Points on a hilly landscape, in no order, each with its height.
From any point a ball rolls to the lowest of the 2 points nearest to it. It stops when none of these is lower. Distance is the straight distance between rows; heights are no part of it.
totez (h 66.9): [141 149 106  57 101 116  84 111 133 163 184 171  95 147  92  88 190 142
 168 164  49 125 160 139 148 145 133 136 143  89]
Zivi (h 30.8): [136 159 133 134  75 123 191 120 118 204 131 115 120 140  91 145 131 113
 135 102  79  46 161 136  54 116 141 150 169 151]
ragi (h 55.2): [142  95 135  63  49  87 123 134 135 145 175 146 160 112  78  94 149 179
 164 140 151 127 169  95 155 139 151 151 154 118]
pil (h 48.9): [ 95 121 133  70 121 127 105 125 102  73 124 116 136 125 168 107 128 121
  98 106 104 101 147 104 155 144 105 157  86 121]
vunem (h 22.8): [170 114 129 173 139  95 143 154 129 112 110 134 157 130 149 101 104 164
 153 151 175 181 113 162 120 103 126 107 143 138]
Duvib (h 29.4): [144 130 169 129 113 103 142 136 127 100 141  78 176 112 133  98 132 152
 195 120 138 182 147 123  79 108 195 166 179 164]
Reb (h 36.5): [101 111 131 196 157 155 138 147 126 152 154 141 138 134  89 181 123  94
 108 109 145 105 106  95 133 110 163  96  95 139]
nekor (h 24.8): [125 186 109  40 141 162 149 120 143  93  95 119  84 102 186 106 104 139
 127 126 130 143 170 109  73 133 104 142 152  96]
sugab (h 45.9): [163 128 169 160 143 162  91 107 189 153 180 132 140 147  93 149 133 110
 136 149  83 158 131 108 108 105 178 124 185 133]
nove (h 29.8): [116 130 122 140  83 128 210 128 103 197 123  80 151 140 112 139 109 125
 140  75 117  71 154 110  60 102 139 156 154 161]
Todom (h 9.8): [116 169  73  41 138 165 154 114  99 134 160 137 108 136 134 119 135 124
 138 125  99 128 189  84 117 156 130 146  83  82]
seda (h 5.7): [179 131 126 135 132 124 116 134 166 112 120 125 138 142 147 104  98 143
 114 150 109 145 143 165 124 114 119 137 147 139]
Pob (h 52.4): [112  90 163  79 114 134  71 108 108  93 168 128 150 125 116 122 135 125
 136 126 114 119 154  73 176 141 173 149  97 129]
tam (h 20.3): [103 180 108  71 160 163 135 112  86 123 158 112 108 149 130 155 137 102
 141 134  59 114 195  87 111 154 165 167  80 109]
Dalug (h 45.3): [173 130 186 160 118 141  97  86 192 127 152 112 151 137 101 134 125 125
 156 149  93 184 131 120 104 130 191 136 214 150]
pofud (h 11.3): [ 98 140  84  71 150 143  90 132 133 131 176 173 107  79 155  84 154 135
 141 145 137 145 118  89 172 125 104  67  99  85]
Gov (h 57.1): [163  62 151 180  79 101 143 117 127 176  92 105 202 134 101 128 115 133
 160  98 167 121 109 147 122 109 144 131 159 149]
kal (h 19.3): [111  68 147 207 134 136  90 128 178 141 115 130 154 127 100 152  92 122
  94 124 147 150  67 152 173 130  86 118 121 148]
gife (h 22.7): [116 110 137  98 123 141  75 141 151 134 196 182 112 105  95 107 146 142
 131 140 116 122 106 122 165 107 128  90 140  97]
Tope (h 31.7): [141 194  99  38 111 132 154 114  89 102  93 117 104 107 145 137 136 142
 179 139 158 166 189  88 104 168 139 174 139  91]
vip (h 7.0): [138 176  94  34 117 169  92  72 128 113 117 125 116  86 174 117 132 106
 144 127 113 136 163  95 139 145 109 115 112 106]
nevep (h 58.4): [140 139 112 141 145 123 158 119  95 101  37  81 117 157 147 172 103 115
 123 131 181 146 129 112  93 189 135 177 122 147]
Tuto (h 37.8): [102 140  78 106 117 160 135 136 138 139  72 158 119 114 122 151 125 126
 108 123 175 134 121 108 158 165  79 131 100  98]
gadob (h 53.6): [137 107 167  92  98 130  81 100 121 118 166 114 157 136  77 148 149 131
 168 144 105 137 164  91 159 154 198 175 139 130]
vum (h 36.2): [126 171 111  57 148 110 103 111 139 130 214 140  80 134 158  46 185 121
 148 147  29 149 128 163 119 107 128 111 125 109]
ribup (h 31.5): [ 94  96 170 134 104 120 130 143 145 125 140 135 121 127 115 119 128 116
  60  94  78  48 113 149 145 115  95 143 115 149]
faf (h 6.9): [ 48  95 115 134 114 134 151 160 142 104 101 145 146 108 145 120 141 133
  99 114 158 144  84 126 157 137  56 138  70 122]
Tizit (h 52.5): [166 153  87 158 163 145 172 154 139 160 155 142 133 143 114 141 133 123
 156 146 131 148 150 126  81 104 171 128 129 132]
fut (h 69.1): [110 149  72 106 168 131  94  97  73 123 119 139  92 105 168 135 154  96
 132 125 125 111 116 136 158 147 109  91  69 100]
pipoz (h 31.8): [122  69 131 165 121 152 105 133 166 135 164 137 181 116 105 130 115 140
 134 129 177 165 112  86 143  92 155 104 138 134]
susu (h 36.1): [126 171 107 129 178 163 120 105 133 106  90 118 113  99 218 114  81 122
 106 132 152 160  98 143 133 112  51  65 112 121]
gidi (h 47.4): [ 83 104 153  85  80 125 134 145 111  81 116 103 154 124 141 116 118 149
  99 100 117  93 159 101 156 148 106 197  93 136]
segim (h 32.7): [116 149 148 103 129  84 181 156  80  82  91 121  90  91 183  95 156 168
 132 109 167 135 112 150 107 133  97 133 139 106]
Dag (h 7.9): [127 169 104 111 141 173 131  76 111 126  53 114  74 148 155 175 100  85
  81 138 119  74 126  99  88 176 113 137 129 126]
Nogo (h 35.3): [124 117  74 104 111 161 133 136 164 125  92 151 157 127 123 119 107 144
 111 138 185 151 150  99 162 151  93 134  99 111]
lagiz (h 45.2): [171 126 175 181 132 166 126 146 222 122 158 108 121 162 148 129  55 123
  78 132  94 139 132 153 121  99 105  96 156 177]
Las (h 46.1): [128 114 168 195 125 164 138 151 199 120 129 122 140 145 149 142  53 128
  75 136 131 151  99 147 142  95  65  77 125 173]
Puvin (h 39.5): [127 138 167  66 115  84 106 143 143  94 178 130 134  87 141  64 166 170
 187 162 127 168 126 106 117 103 155 133 172 130]
Lazom (h 27.0): [137 169 111  56 109 145 143 125 131 102 111 116 140 108 131 125 118 141
 161 134 153 168 188  76 122 155 154 154 133 114]
geni (h 51.0): [ 94 105 161 169 145 117 208 167 117 126 144  89 139 134 165 106 101 122
 120  92 140 103 100 144  74  63 121 119 121 170]
dovos (h 13.9): [135 193 116  81 141 177 121  80 124 107  70  96  85 124 172 159 112  91
 108 125 113 101 154 102  98 158 119 140 148 128]
kar (h 50.8): [142 146  61 151 168 149 163 162 134 140 109 152 121 135 128 135 121 135
 125 136 161 143 136 130 107 122 118 118 105 113]
Fiv (h 63.2): [111  94  86 154 123 132 173 144  89 120  97 103 151 181 113 166 112 120
 121 118 151 111 165 120 117 153 135 185  58 132]
vem (h 14.6): [167 100 155 189 114 130 126 119 168 139  93 100 162 142 120 135  84 122
  91 132 128 128 122 132 121 126 140 121 171 174]
nen (h 49.3): [114 135 159 159 150 114 189 169 137 101 119  99 127 119 172 110  84 139
 107 118 148 135 109 161  81  89 109 127 122 150]
Bif (h 67.9): [154 145  83 111 135  81 147 139  83 138 110 155  90 118 122 118 168 143
 150 129 143 128 141 158 137 149 121 127 127 100]
rerif (h 57.5): [132 134 115 180 136 103 172 116  80 128  33  97 106 152 138 162 111 119
 124 145 188 110 107 134  84 171 125 154 131 145]
Mil (h 17.5): [130  75 127 188 150 103  79 132 124 143 144 158 136 138  83 156 148 134
 135 127 154 131  90 146 165 106 155 105 131 111]
bato (h 24.9): [107 177 128  81 146 150  99  75 117 131 164 113 108 145 144 141 171  76
 178 141  37 126 179 100 136 144 179 144  97 116]
suna (h 27.6): [130 136 171 138  88 100 152 135 119 147 110 135 114 111 123 128 141 141
 107 101 114  68 122 161 118 125 108 137 171 142]
rurem (h 57.8): [118  62 124 151  76 110 165 147 154 170 156 132 179 118 117  81 129 150
 157  97 154 118  94 165 122  56  98 104 132 137]
Bevu (h 33.8): [107  59 142 186  91 160 126 142 160 185 153 137 195 125  80 150 116 116
 126  94 161 113 102 100 153  92 139 114 117 143]
pas (h 18.8): [155 106  87 135 133  93 152 158 129 106  94 128 150 126 150  78 124 161
 124 140 187 162 133 153 133 127 105 137 124 131]
Gulut (h 14.3): [142 162 100  60 115 139  57  55 125 113 136 127 129  95 158 118 157  88
 167 141  94 123 151 105 157 137 144 101 110 115]
rup (h 26.4): [125 149 120 132 161 124  98  81  71  92  75  81  99 148 165 159 132  80
 103 135 107  85 129 120 127 174 143 135 119 157]
feruz (h 25.8): [143 109 187 144  86 122 155 144 151 131 131 102 146 115 129 101 102 136
 112 105 112  90 127 150  97  98 120 145 176 170]
fego (h 68.5): [136 166  50  87 153 114 133 107  71 133  85 156  79 112 137 130 152 123
 149 135 152 132 139 144 150 167 105 105  89  83]
zupok (h 66.5): [133 153 112  33  77 102 110 120  84 164 209 165 114 139  80  95 188 156
 170 174  64 139 179 114 152 179 154 144 100  87]
vumu (h 20.6): [136 115 190 114  96 103 126 152 151  90 156 138 136  95 146  69 124 160
 130 125 136 138 112 161 124  84 117 111 170 142]
Zases (h 20.4): [146 150  83  84 140 122 142 117 117  99  48 109 116 128 176 105 128 144
 130 135 162 142 137 148 121 147  99 155 121 108]
Daka (h 1.7): [ 87  85 128 151 165 104 109 170 132 109 159 158 120 115 133 109 139 136
 111 125 138 133  74 147 164  93 119 101  91 114]
bugu (h 56.5): [136 172 130 173 171 112 159 114  88 130  67 114 110 118 129 166 136 116
 140 140 163 131 116 127  83 162 165 121 140 137]
feled (h 29.6): [148 116 141 161 151 156  30  88 176 118 128 133 129 132 149 130  69 127
 108 142 128 194  82 146 185 111  97  53 145 122]
pevel (h 31.0): [150 130 136 199 179 154  66 110 166 120 131 112 125 144 158 147  53 122
 104 151 135 201  85 154 169 115  74  40 138 144]
bep (h 24.4): [118 155  73 103 129 138 178 168 147 124 130 166 107  96 156  87 125 163
 125 129 175 169 112 133 119 113  74  87 123  87]
pata (h 30.0): [148 139 123 102 183 110  76 113 113  99 131 137 105 107 182 103 144 112
 149 145 105 157 101 153 151 104 127  91 119 127]
runu (h 41.8): [179 143  85 144 136 146 104 113 135 155 125 136 150 138  82 161 127 115
 150 150 140 159 182  91 138 168 168 140 133 123]
Togu (h 15.5): [ 75  91  82 102 120 130 152 178 147 111 133 158 149 128 144  78 143 145
 102 121 141 148  99 127 161 126  58 132  58 102]
nanes (h 44.8): [145 135 157 155 141 152  92  99 179 143 180  98 133 168  86 154 160  98
 172 162  50 162 159 111 105 122 221 156 163 127]
Mivo (h 67.4): [152 176  69  81 117 105 126 123 102 143 144 175  94 137 118  98 182 138
 138 138  74 122 157 158 142 151 132 138 133  96]
geniz (h 15.9): [152 152  86 109 108 147 143 122 145 138  92 124 104 155 130 123 114 135
  90 133  95  92 161 147 118 151  86 161 134 121]
lin (h 26.2): [153 105 153 144 108  87 148 151 126 112 137 104 173 108 136  78 117 162
 170 122 166 162 141 140 102  87 167 132 156 157]
dufov (h 32.4): [113  97  84 148 101 132 144 158 155 140 121 151 183 111 102 130 125 153
 144 127 207 153 130 101 158 127 113 129 102 122]
Gita (h 19.9): [146 163  51 108 103 141 176 146 118 158  99 163  89 153 116 117 145 145
  86 100 113 102 145 166 115 156  77 133 123  86]
Nomel (h 16.4): [133 133 137 170 102 132 151 104 134 154  64 108 131 138 112 171  96 101
 101 120 163 103 122  99 114 177 132 147 165 158]
Mitin (h 54.4): [139  99 156 115  77 122 112 138 126 140 168 136 183 121  77 131 126 147
 163 117 140 122 164  84 142 124 178 158 147 142]
Defo (h 13.7): [109 150 150  92 148 136 121 111  89  76  89 104 123 106 155 147 132 111
 136 125 159 126 138  81 132 160 152 146 115 130]
funed (h 29.3): [ 88 143 150 137 162 131 143 124  94 101  97 102  86 142 152 161 133  96
  77 118 106  73 108 121 110 150 118 143 108 151]
Des (h 30.3): [120  82 196 141  93 141 109 140 185 136 167 127 131 120 108 135 109 132
  82 110  98  83  97 149 147  86 120 114 147 154]
rozof (h 38.8): [119 204 117  46 108 112 148 107  75 125 101  95  86 140 130 146 147 139
 159 138  78 139 200 142  90 173 145 204 146  99]
makem (h 25.3): [143 116 126 127 157 155  74 138 173 137 192 174 104 124 100 129 132 124
 104 142  90 125 107 143 160  82 129  78 133 102]
kele (h 65.9): [119 142 129  44  39 108 149 144  75 178 220 150 136 136  67 103 150 174
 172 144  78 128 200 104 124 177 157 167 101  86]
fasas (h 31.2): [ 73 119 168 139 118 120 141 145 104 108 120 122 103 134 131 145 134  99
  73  96  94  46 112 123 137 138 112 140 105 152]
magaf (h 24.7): [141 135 176 165 165 126  64  95 133 131 131 131 107 119 118 162 150  94
 106 131  87 100  95 134 149 132 154  99 160 145]
Kive (h 23.8): [134 142  87 121 107 122 188 169 105 172 132 156 105 144 101 112 145 146
 108 108 115  94 161 139  87 121 121 135 125 106]
kesi (h 50.9): [109 118 136  61 145 117  85 113 103  67 159 114 147 112 165  95 139 127
 135 138 113 125 157  93 165 128 155 139  97 130]
Telo (h 12.3): [166 149  99 117 131 119 161 157 151 103  88 122 131 135 161  96  93 157
 108 134 141 147 148 170 103 120  91 140 141 125]
savet (h 33.3): [128 155 134 174 180 157 105 122 146 106  92 122 120 115 178 138  71 128
 104 146 171 198  82 135 147 121  70  55 125 132]
farak (h 15.0): [151  65 160 168 113 113  98 124 131 128 140 129 154 145  76 144 141 128
 132 122 138 114 112 134 145 109 163 147 156 140]
boze (h 27.1): [124 166 131  75 136 107 145 117  99  78  61 119  83  96 204 104 140 143
 130 127 159 133 112 169 111 142  84 123 140  96]
Lotu (h 28.4): [147  78 198 186 133 145  90 125 180 137 192 127 140 140  92 160 100 132
 112 132 146 140  75 158 135  61 142  76 176 137]
tak (h 38.3): [141 172 129 106 162 124 102 115 155 151 188 158  71 143 120 103 177 118
 151 158  39 122 118 165 120 103 144 110 137 104]
luga (h 13.3): [ 79  85  97 104 152  92 136 172  94  97 153 157 118 124 142  94 153 145
 117 114 144 139 107 130 161 123 104 128  57 114]
sur (h 26.3): [119  94 164 163 162 161  63 116 177  87 139 129 153 116 138 122  90 128
  94 137 152 179  87 111 173 110 124  86 139 142]
pilag (h 45.8): [178 133 100 164 212 115 126 136 126  86 137 111 120 167 173 109 114 123
 129 149 109 161 131 159 114 101 142 127 111 145]
gafor (h 53.4): [158 119 104 194 167 114 150 140 126 183 167 131 150 153  95 154 135 112
 159 134 128 118 137 122  83  97 194 118 128 140]
gasap (h 59.1): [ 46  84 130 138  90 131 230 152 103 177 139 112 176 114 138 120 151 118
 154  64 160 107  92 122 104  90  86 128  84 123]
muta (h 27.2): [108 112 137 162 112 119 188 127  93 151  97  79 150 138 126 143 108 115
 131 101 155  88 135 116  66 122 150 153 141 161]
lora (h 44.3): [169 169 158 143 160 177 122 133 194 108 145 110 110 151 163 126  68 110
  76 137  80 128 117 143 127  92 111  91 143 160]
salab (h 42.6): [144 131 150  70 123 110  66 105 175 106 186 126 130 128 124  87 163 152
 197 199 110 170 133 122 139 123 165 139 179 112]
labo (h 57.4): [159  52 154 149  76  92 134 119 141 196 151 117 201 131 115 100 127 137
 159  91 159 117 100 162 125  55 133 105 177 134]
tutom (h 23.9): [130 105 197 155  76 122 147 158 173 129 133 126 148 108 149  98  98 159
 111 117 142 131  95 178 121  73  86  99 169 172]
vus (h 70.0): [ 72 119 118 172 170 110  69 114 116 141  86 136  99 126 137 143 138  91
  97 125 118 101  59 169 189 155  66 110  78 126]
Nezo (h 15.7): [123 122 172 105 118  92 126 169 147  97 167 157 109  86 165  63 137 176
 115 134 141 151  91 164 149  83  80  78 142 122]
sab (h 27.4): [114 152  93 122 136 128 162 146  85 148 155 172  95 134 108 133 165 127
 105 114 100  92 147 131 112 138 133 124  96 102]
fonu (h 47.5): [107 125 165 186 138 152 182 158 175  88 118 101 142 145 187 131  56 134
  94 139 159 161  87 151  91  97  69  95 113 172]
Mugil (h 20.1): [135 177  86  74 108 159 146 135 127 129 134 124 125 142 110 135 110 139
 133 123 105 134 216  87  97 147 142 174 133 114]
Vuzol (h 60.4): [ 63  87 100 157 105 140 180 154 130 135 104 126 128 168 119 164 138 110
  81 112 107  75  87 133 117 154  65 170  58 145]
pak (h 18.7): [115 148  73  91 148 127 127 158 135 120 149 172 109  88 166  79 139 151
 124 135 145 156 111 124 155 123  81  80 106  89]
Kad (h 29.5): [140  90 101 164 147 135 107 148 161 123 119 138 182 121 121 130 104 145
 131 139 186 187 122  97 162 115 148 113 124 137]
giri (h 26.6): [155 146 150 149 181 119  71  96 132 124 133 137 113 111 137 145 141 107
 145 142 117 148  99 133 147 126 156  91 160 135]
mimen (h 69.7): [ 83 121  98 143 165 119  51  87  96 139 106 133 111  95 147 133 143  82
 127 112 128 111  88 153 192 142  86  83  88 108]
lel (h 22.6): [113 157 134 125 184 131 109  83  93  81  76  89 100 118 200 141 134  83
 114 121 134 114 117 110 122 156 155 118 111 142]
kidu (h 35.8): [130 210 105  46  93 116 139 100  92 128 113 118 103 129 115 120 159 140
 194 153 108 156 204 115 112 184 147 189 136 102]
nopo (h 56.7): [138  70 148 146  70  96 147 123 100 158 101 115 194 107  90 119 142 147
 164  98 201 129 126 120 150 128 146 145 134 134]
Ridi (h 54.5): [144  85 144 198 125 122 121 119 133 190 132 131 176 114  77 147 127 124
 168 121 193 161  97 116 118  91 180  82 178 141]
risud (h 62.2): [ 82  91 113 109 102 134 181 146  82  98  78  87 141 162 132 148 117 136
 112  96 147 102 148 116 105 159 105 195  73 124]
Fuz (h 38.4): [118 133 147 141  99 127 140 111  72 143  76 124 123 113  93 177 132 115
 127 126 176 108 142  80 163 199 144 154 106 136]
tup (h 45.6): [ 98 123 174  97  82 123 127 138 104  99 134  96 138 127 120 126 112 135
 109  89  83  85 169 112 108 128 141 197 131 158]
duk (h 27.5): [ 94 120 165 124 115  97 174 144  97  97  67 102 133 107 152 115 139 143
 116 102 160 105 108 143 102 129 112 145 134 138]
Nebo (h 43.3): [146 157 125 150 204 141 140 135 135  87 134  97 129 151 167 127 101 102
 114 137 101 160 148 111  94 114 161 130 129 147]
Mel (h 34.4): [135 157 188  96 113  91 105 145 130  67 126  95 147  95 163  81 138 163
 162 128 118 158 145 116 105 124 163 153 185 150]
tido (h 17.2): [152  87 123 205 126 134 104 117 179 127  74 116 156 148 118 143  88 126
  90 138 148 153  88 139 153 160  93 121 143 159]
pigap (h 36.3): [ 87 131 136 138 102 117 178 123  46 135  64 118 114 131 105 175 144 115
 122 119 183  82 133 118 106 180 118 161  90 121]
Mivug (h 47.3): [165 134  89 172 208 138 125 150 153 110 136 131 106 165 160 117  92 112
 103 144 101 148 117 174 131 103 109  96 104 132]
danar (h 22.5): [105 114 149 139 120 115 153 140  93  97  87 104 139 121 132 128 129 128
 128 110 158 126 139  99 107 134 145 160 127 145]
bikir (h 22.1): [ 93  70 171 191 144 138  94 136 164 101 116 124 173 126 129 149 110 109
  92 110 150 148  71 111 169 116 123 121 107 163]
Vusom (h 53.9): [141 100 116 188 145 114 144 144 109 179 158 152 165 130  73 151 141 123
 165 111 162 131 123 115 110  79 186 100 135 138]
lubom (h 27.3): [152  95 168 162 156 132  82 145 178 144 211 161 103 135  94 144 118 131
 113 143 118 124  71 176 146  64 142  76 148 108]
roluv (h 41.7): [142 182 143  72 124  96 127  89  74 101  68  90 106 134 144 138 136 124
 155 125  92 113 166 129  99 182 156 191 150 141]
Zope (h 65.3): [123 149 112  82  78 130 177 141  82 183 212 143 152 129  63 138 141 151
 163 128  86 124 209  94 111 132 172 168  98 108]
Punal (h 58.3): [ 68  70 138 144  78 121 196 155 146 164 124 122 192  94 141 105 138 128
 150  86 173 121  87 122 128  73  77 115 116 137]
buzoz (h 26.5): [172 111 100 148 156 121 100 146 161 106 139 152 157 118 136 104  97 159
 150 165 192 200 120 125 155 115 136  83 133 126]
Gode (h 41.9): [159 200 134  97 142 149 151 134 157 128 143 154  69 121 174  97 112 134
  97 126  85 121 124 183  99  99  71  87 141 122]
Vib (h 29.2): [119 157 149 113  81 115 166 132 100 166 135 134 100 136  96 142 153 129
 106  92  66  53 153 145  96 137 128 162 160 137]
totip (h 20.0): [160  75 128 174 178 113  28  97 122 125 140 129 124 164  92 168 141 117
 130 148 132 143  84 150 180 129 171 121 134 110]
siv (h 9.6): [117  87 147 113 149  91  94 155 140 100 184 156 107 110 151  79 149 158
 120 144 139 130  77 171 160  86 111 100 119 105]
teso (h 40.1): [158 135 112 132 113 127 145 114  97 143  98 125 141 143  87 171 129 113
 149 120 167 152 164  76 140 175 180 149 120 135]
zitum (h 35.0): [ 87  97 138 180 106 153 141 140 140 179 140 155 166 123  87 153 130 115
 104  88 141  95 109 105 139 121 113 111  98 142]
marup (h 55.9): [144  88 112  93  52  89 130 145 129 135 132 153 162  99 104  85 148 176
 150 134 185 132 134 117 163 141 112 143 139 114]
meker (h 40.8): [134 143 123 156 175 157 149 136 136 107 107 108 119 136 143 153  98 102
 102 135 126 121 137  94  97 128 159 132 125 146]
buv (h 38.7): [113 126 113 181 194 176 131 143 138 117 121 126 124 139 138 172 106  84
  99 130 126 124 110 100 122 126 149  97 105 150]
dopu (h 30.7): [109 185 109 121 157 130 166 144  87 150 105 171  74 112 125 147 168 112
 104 120 134  92 127 138 113 145 110 101 117  97]
tozu (h 16.0): [141 202 120  55 126 167 112  82 148 103 103 107 110  99 177 129 128 108
 146 142 113 132 170  98 101 153 115 145 154 117]
fep (h 33.4): [144 131 127  78 158  92  78 111 138  97 185 139 100 126 168  77 171 141
 167 171  78 151 116 166 141  93 148 120 128 108]
pufo (h 64.0): [130  89 101 137  84 128 181 143  71 160 139 116 156 156  84 154 113 136
 143 108 134  91 186 110 120 163 146 172  76 124]
namez (h 30.9): [122 169  80  66 150 151 174 142 132  99 100 149  89 106 186  97 116 158
 121 132 170 162 139 113  85 126  82 110 126  70]
nudun (h 55.5): [134 131 128 201 182 113 126 126  94 135  99 134 125 121 106 162 136 111
 140 134 173 154 105 114 125 133 181 100 140 142]
febev (h 12.6): [188  82 162 179 104 102  94 106 160 130 121  95 156 161 112 131 112 133
 128 130 110 130 120 154 117 129 150 150 178 163]
fem (h 13.2): [109 142 133 154 125 169 143 107 119 140  55 110 115 152 130 188 108 104
  85 134 151  75 115  97 111 189 115 140 131 149]
neni (h 20.2): [131 142 135  99 146 150  73  86 129 123 159 129 117 128 133 134 153  98
 151 140  58 110 154 107 157 141 159 140 118 116]
govan (h 9.9): [184 102 147 142 131 109  77 118 162 107 140 123 131 153 125 107 130 133
 130 153 101 140 124 180 143 109 143 134 167 135]
lok (h 43.4): [152 144 119 144 123 136 118 116 143 160 166 124 145 163  68 158 151 117
 173 154  90 158 189  90 122 139 198 167 141 121]
bugi (h 59.8): [ 60  88 114 161  75 133 210 143 115 169 120 127 159 132 109 144 143 117
 107  87 130  81  89 133 108 132  73 155  76 137]
dem (h 64.7): [130 139 124 117  80 157 181 134  65 184 175 132 146 138  68 168 114 137
 137 104 116  97 203  91 109 147 158 162  89 120]
tadit (h 61.0): [ 59  94  99 123 112 152 191 133 106 108  78 115 114 171 133 174 120 115
  90 122 133  83 106 121 101 171  64 184  64 126]
gimu (h 56.3): [143  78 110 137  64  75 143 140 119 173 138 155 172 111  84 102 137 157
 180 121 188 134 126 136 153 119 139 131 136 119]
gokas (h 44.0): [120 160 179  94 105 106 116 120  99  95 111  82 119 119 131 125 142 123
 125 111  86  96 169 126 110 145 150 190 170 162]
vosu (h 54.9): [154 115 161 200 139 102 113 105 114 157 128 136 142 114  79 173 147 115
 153 128 168 152 103 124 119 143 199 102 179 148]
sivis (h 39.9): [142 187 111  97 173 145 121 122 139 125 159 137  72 136 154 106 145 101
 119 144  46 119 128 164 112 104 121  98 136 120]
Gem (h 29.7): [147  83 214 180 113 153 106 136 197 151 183 120 117 138  96 149  88 115
  79 107 106  99  85 155 136  74 132  89 175 161]
Remef (h 40.9): [ 96 107 105 163  90 135 136 146 145 170  96 162 132 116  90 138 138 147
 108 107 143  97  97 161 159 152  62 136 105 117]
bepe (h 49.1): [135 154  66 169 189 159 153 157 159 132  95 154 109 143 159 140  92 128
 110 150 149 160 112 151 119 113  79  91  94 116]
pepub (h 11.4): [153 142 100  98 119 128 101 127 158 121 120 134 125 132 132 112 126 129
 114 129  95 118 160 137 142 136 114 152 141 131]
tidu (h 18.6): [100 116 100  63 153 125  70 133 124 140 214 193 100  99 102  85 172 151
 146 149 125 127  95 103 174 119 127  73 116  74]
zel (h 43.2): [159 171 142 125 157 156 127 148 177 111 166 136  83 154 176 124  83 120
  90 144  73 134 121 184 119  92  85  68 137 141]
zumon (h 39.7): [ 86 142  85 137  99 145 105 127 142 169  61 158 115 103 113 151 133 130
 104 116 143 115 102 142 176 175  40 120 110  99]
ratu (h 21.6): [170 106 136 166 161 105  60 100 120 140 154 131 112 173  88 179 168 109
 147 162  94 113 108 158 151 131 182 138 148 117]
tirur (h 34.1): [ 93 157 140 114 124 108 176 131  52 139  96 132  92 111 116 159 158 125
 126 107 154  80 128 116 114 159 132 139 114 117]
Vaf (h 44.2): [163 133 191 114 111 115  69  84 190  97 173  99 153 141 110 108 149 149
 180 180  97 194 128 134 119 118 185 156 209 126]
Saze (h 23.0): [141 123 173 154 166 103  70  97  90 137 140 144 108 137  85 173 175 101
 140 142  94  99 117 133 158 151 190 126 145 135]

Two balls start at each pair of points below. Name the first point that both come to, or write none.
ribup / Remef | none
rerif / teso | seda
lagiz / buv | seda
zitum / dufov | Kad
pigap / nevep | seda

Call two points neighbours if one is among the 2 nearest of the other. Go from one point of each pair to the other, from neighbour to neighbour, staying as low as possible. Name the highest point that can't be avoided.
faf / Defo | Zivi
pofud / faf | ribup
faf / Daka | luga
Todom / vip | bato
vip / pofud | namez
vip / Dag | tozu
